Each row is a point on a tangle of strands that fork and nearly touch. The rows are in no order.
Two points are linked if the straight distance between their rows is under 75.2.
z796: [ -2   2 -20  29 -13 -12  -6 -11  16 -32   6  11  -9   1 -14   2  -3 -12
  12   3 -20 -29   5]
z792: [ 11 -21 -12  20   7  -8 -22  21 -26 -12  -8 -23 -23  31 -17 -22  -8 -14
   8 -23  -2  12  20]
z954: [-17  37   5 -14  13  15   4   9  15  -7 -19  29  23 -19 -18  30 -19 -18
 -14  14   1  -9 -14]
z349: [ -7  16 -13   7   7   0  -2   1  -5  15  24   5  -8  11 -32   6  28  23
   8 -24  13  -2  -6]
z315: [ 20 -76   8  55 -25  -5  37  -8  44  -3 -49 -26 -11   9 -20 -12 -11 -14
  21 -32 -33 -39  63]
z671: [  5 -24 -13 -10  25 -17 -20   5 -27  -9  19 -19  -5  22  -7 -30 -11   8
  13 -14  16  37   1]
z991: [-19 -27  -5 -35  24 -36 -10 -11 -41   2  12   9   1 -13 -32 -24  13  14
   3  -3  13   5  -2]
z282: [-13   9 -14 -11  -3 -31  26   1  -8   3  38  15  -1   1  10  -2 -10   0
   7  12   8  13  -7]
z740: [ 33 -59  12  49 -33   7  21 -28  30   6 -58  -1  -6 -12 -13  -4   1 -25
   4  -8 -53 -49  63]
z788: [ -2   4  -6  14 -17 -22  15   0  -1   5   3  19  -7   9  23  -2 -21   1
  -7  26  -8  -1  -8]
z915: [-20 -36 -15 -15   6 -15 -13 -14 -25  -2  -4 -13 -17  -7 -28  -4  -2  23
   0  -8   1 -16  -3]
z774: [ -3  28   6  18 -24  20   5   8   1  24 -10  -2 -19 -18  22  33 -31  -9
 -10  -9 -19   0  -4]
z878: [-13  11   4 -37   9 -23 -13  -7 -28 -21  38 -21   3  15   9 -39 -14  48
  22  16  24  22  -3]
z982: [ 40  -6  19  69 -23  18   6 -28  44  19 -59 -22 -34  -7   1  14  20 -12
 -24  -9 -32 -36  28]
z500: [  3   5   1 -48  50 -11 -45 -26 -25 -12  57 -30  19  14  24 -85   9  14
  14 -15  36  54  -2]
z255: [ 18 -45   3   2  25 -26  24   8 -29  16  23  -5   6   2 -12 -18   3   9
  18 -34   3  -4  23]
z886: [-41  30   4 -83  30  -9 -37 -20  -6   5  66 -11  35 -22  32 -49  26  24
  15   5  56  56 -29]
z831: [ 18  -7  20  44 -17  22  13 -12  13 -14 -13 -36 -29  12  -9  29  -6  17
  -4 -22  -5 -10   2]
z560: [-22 -39   9   6  -4 -38  12 -18 -30 -17 -11 -22  -5  -2 -42 -18  -6  18
   7 -10  14  -9  16]
z106: [ -5 -25  10  30 -14 -18  13  -4  -2  -7 -37  -4  -5   8 -21   9 -17 -33
  16  14 -31 -21  42]
z620: [ 22  -1 -13  14   2  20  -4  20  -8   2  -3 -10 -11  21  -8  -6 -19 -15
  -8 -17 -11  -1   7]
z924: [-34  32 -35 -81  24  16 -33  16  -1   5  49  -2  26 -30  24 -34  15  17
  18  -1  49  51 -39]
z350: [-13  11  28 -24  20  -1  26  -1 -27  12  20  27  13 -11   6  -9 -11  19
  -7 -13  32  24 -17]
z36: [ -6  19  12  11 -19   3  -3  17  27   4  -7   3 -27   8   5  14  12 -36
 -16   7 -36 -41   6]
z910: [ -2 -13  -8 -19  38   4 -29   9 -28  -6  14  21  18   1  -5   8  10   0
  16 -10  10  11 -19]
z562: [-17 -21   8  12 -15 -14   6  -4   2  -4 -21  -1 -16  13 -29  27 -24 -22
   2  -8 -22   6  19]
z55: [-22  19 -35 -13  -6   0 -19  -5  -5 -14  22  -1 -17  -7   6  -9   7  30
  25   7  15  -5 -31]
z289: [ -5 -52  -3  29 -35 -32  22 -14 -31 -11  -5 -12   8  -9 -42 -13   3  -9
  14 -27  -2 -15  35]
z887: [-12  15  15 -43  35  -8 -16   0 -14  -4  49  15  23  -1   9 -13   2  26
   6 -15  31  36 -24]
z267: [-41  37   4 -55  -8  -2 -52  38  -2  14  45  20  43  -4  47 -24 -10  -5
   0   1  43  36 -50]
z720: [ -2  25 -12   2  17 -23 -22 -12 -27   6  38   2   5   9 -15 -26  22  22
  10 -19  30   9 -11]
z33: [-29  41  -1 -15   5   2 -40  16  -8   9   0  17  15  20  21  14 -10  -5
   5  13  35  38 -45]
z76: [-34  39  34 -87  25  -8 -46 -36  -2  24  80 -21  47 -19  45 -66  26  33
  15  -4  42  70  -5]
z921: [ 23 -23 -13  50 -38   9  11 -22 -11  -2 -21  13 -11   7 -27   0  11 -16
   4 -14 -22 -13  25]
z487: [ 37 -34  16  34 -17   4  35  -6  31 -17 -41  -1 -14   8  11  13  -8 -11
 -30  23 -24  -9  11]
z599: [  0   7  27 -13  13   9  34  16 -21  -4  -3   8   0  -2  -9  -1  -8  13
 -21   1  15   6  -4]
z511: [ 10   4  25  22  -8  38  28 -13  22  -3 -36  -5 -10 -10  27  40  11 -27
 -14  25 -22 -31   2]
z378: [ 11 -28  -9 -27  34 -15 -32 -17 -30 -16  47 -22  -4  10   7 -50   5  19
  15 -24  31  47  -9]
z45: [ 10  30  -2  -1  13  10   3   8  18  11  13  37  13  -4  20   8 -20  13
 -16 -13  12  25 -32]
z962: [  4   3 -26  21 -27  11   8  -1  18 -33 -26  -8 -35 -23 -15   3   3  -5
   1  10 -33 -29  15]
z139: [ 20 -15  39  41 -10  18  27 -44  58  -1 -55 -22  -7 -15  -4  24  -1 -42
  -9  13 -43 -48  58]
z721: [  2 -41  -2  23 -22   3  14 -19 -42   4  -3   4  -8   4 -17   4  14  -6
  15 -20   0 -14  10]
z926: [ 14 -12  -2   6  34 -16   0  14 -23 -19   0  22  19   1 -15  -3   9 -10
  13  -7  -1  10   3]
z256: [ -3  29  -5   6  17 -15 -26  -3 -10  -2  29   4  21  27   3 -23   3   7
 -13   0  38  -1 -32]
z690: [ -8  24   5 -51  21 -19 -24   2 -24 -10  57 -27  15  13  29 -63  -1  32
  18  13  39  51  -1]
z996: [-33  23  -4 -24  -7 -14   8  19  -1  24  26   8 -11 -14  19  11 -22   5
  10  -3   3  15 -14]
z631: [-19  10   7 -66  31 -23 -19 -19 -10  -2  67  -3  42 -18  13 -23  24  16
   1  -9  51  49 -24]
z902: [  5  33 -16 -17  -6  22   3  28  24   4 -27  23   8 -25   3  33  -5 -32
 -27  19 -28 -17  -7]
z421: [ 17  17  -3  41 -30   1   4  -1   7  16 -25 -20 -16 -32   6  32 -11 -17
 -12  -7 -35 -17  16]
z266: [ 15  -8  22  34  -9  25  23 -43  43   1 -50 -13 -15 -19   9  45  24 -44
 -16  23 -28 -41  23]
z415: [ 11  -5   5  21  12  20  42   3   7   6 -33  -7 -14 -21   9  26  15  -7
  -5  11 -10 -33   6]
z489: [ -7  21 -31 -33  34   4  -3  24 -11  26  27  -9  13  16  11 -28   3 -15
  -2   5  38  25 -16]
z232: [ 33  -1  -1  28 -30  28 -15   2  21  -3 -46  10 -11  20  -7  26  10 -39
 -18  17 -49 -13  31]
z890: [ 14 -24  28  37 -12  -5  31 -17  29   2 -50  -6  -4   8  -9  15 -11 -36
   3  13 -43 -42  57]
z821: [-10  44  27   5  -9  13  -8  26   3  -7  -4  17  12   2  25   9   2   4
 -24  20   2 -22 -35]
z997: [-41  22  -6 -49  25 -13 -53   6 -27  17  29  14  25  -4  40 -31   1  -5
  11   2  43  41 -43]
z818: [-21  14 -21   1  -8  -9 -18  -4   8 -19  16  -4 -15 -21   5   8 -15  -4
  11   4 -15 -22 -20]
z455: [ 26 -11  17  62 -36  -6   9 -18  16   1 -37 -35 -24 -14  -8  24  -4   9
 -14 -14 -22 -20  25]
z528: [-40  31  10 -42  25  -8 -36  15 -31  21   2   6  23   1   7  -9  -9   3
   2  10  40  43 -38]
z457: [ 25 -37 -15  41 -37  19  28 -24  13   8 -38   8 -25  -3 -11  -7  11 -24
 -10   0 -34 -43  30]
z369: [  9 -48  20  28  -1   3  41  -3  14 -10 -41  -1 -17  -6 -23  13  17   6
   7 -20 -20 -26  32]
z651: [  7  -7  -2  14 -29  11   1  -5  38  -1 -10  16 -19  25  -6  30  -6 -35
  -7  15 -48 -24  23]
z4: [ 18  -6   6  13 -20   2  24  -2  26  -3 -17  20 -11  20  24  26 -21  -7
 -31  33 -19   6  -8]
z91: [ 29 -37   5  36  10 -12  43   1  -2   5  -1 -18   9   9 -24 -23  -2   8
   4 -31   6 -27  34]
z442: [-18  34   8 -17 -18  21  -1  28  -2  11  32   9  -6  -5  14  31 -27 -12
  -8 -16  -9   8 -11]
z413: [-22  36  -9 -33  -1 -15 -30  19 -20  -7  24  -4   0   8  18 -23  -2  42
  18  18  17  21 -21]
z138: [ 33 -29 -15  21  19 -40   7  14 -27  -3  11  -6  19  -2  -5  -9   0  10
  29  -3  -3   3  18]
z881: [ -9  23  22  12   1   3 -11  23   7 -14 -11   7  -8   9  15  19   1 -31
 -27  12 -16 -17 -19]
z213: [ 43 -50   6  39 -20  -1  31 -12  35 -34 -48 -23   1 -12   0  22   5  -7
 -13  15 -41 -21  32]
z934: [-23 -11   8   6   8 -10  -5  -4  24  -4   0   0 -34  26 -17  12 -15   7
  -1  -6  -8   6  -6]
z815: [ 13  20  -7 -10 -14  22  -6  24   6  -3  24   2   7  24  -3  16 -21 -10
 -19  -9 -16   6  -6]
z845: [  7   6 -10  13 -16  32   9 -10   9  15 -20  10  -9   4 -18  41  -2  21
  14   9 -21  -8   2]
z472: [ -6  28 -16  -4  -6  47   7   1  15  18 -23  15  -7   8   2  28   5   9
  -5  15   5  -5 -24]
z539: [ 27  27   7  14 -26  25 -12  -3  51   7 -49   1  -6 -13   7  36   3 -46
 -30  32 -58 -27  34]
z594: [-11  15 -10 -12  19  -1 -38  11  -7  -6   4  24  20  12   7  20  -4  -6
  11  20   6   0 -33]
z16: [ 10  15 -30 -30  10  18   1  23 -31  14  10  -8  -4  13   2 -25  13  18
   1   4  30  24 -10]
z418: [  3 -10 -17  -5 -15  13  12  -6  -8  15  14  14 -12   5 -19  21  16  38
  15  -3  -1   2  -4]
z43: [ 32 -53  19  44 -18 -13  47 -15  28 -35 -48 -11   5 -10 -33   7   7   8
  -5  -3 -18 -29  42]
z708: [-16  26 -44 -53  12   2 -14  14  -5  27  49 -13  24  -5  25 -15   6   3
   1   7  50  49 -36]
z114: [ 15  33  -5   0  -8  30  -9  15  38  15 -39   6   4 -12  -2  41 -11  -4
 -19  32 -37 -34   9]
z432: [-29  -8 -12 -50  23 -24  -4 -18 -36  -9  28  11  10  -5 -18 -39   6   8
  28   2  27  37   8]
z250: [ 27 -68  -4  48 -12  -9  37   2  10  -4 -24 -35   6  -2 -21 -15 -15   9
  23 -34  -9 -35  44]
z748: [  9   8  20  23  19   6 -23  -1 -26 -11   1   2   8  15   4  -3   4   7
 -16  -3  16 -21 -31]
z203: [-27  35   1 -18  -8   1 -11  25  12   1  11  25  13  -9  30  11  12  11
 -19  19  23  -9 -57]
z391: [ -9  29   6 -26  13  -9 -17  25   7   7  37  35  27  -5  19  -1   9  26
 -13  -5  27  20 -45]
z244: [  2  16 -28 -26   9  39  12  24  -4  14  -2  23  -8   3   4  -1  16  15
   4  12  18  14 -26]
z224: [  3 -21  14   0  15   2  36   7 -12  -1 -24  -6 -14 -13 -18  17   7  10
  -6  -5   0  -7  12]

A fork is a point with three links. Follow the links from the first point to the second and name the forks in between, in order.
z954 / z788 -> z391 > z887 > z224
z886 / z528 -> z887 > z224 > z890 > z740
z708 / z651 -> z886 > z887 > z391
z562 / z138 -> z890 > z740
z926 / z16 -> z740 > z890 > z224 > z887 > z886
z106 / z487 -> z890 > z224
z282 / z315 -> z224 > z890 > z740

A fork is a point with three links, a tip a point with one. Leave the first point through the second and follow the links. Name the first fork or tip that comes.
z432 / z991 -> z740
z924 / z708 -> z748
z442 / z996 -> z224
z748 / z256 -> z886
z962 / z796 -> z442
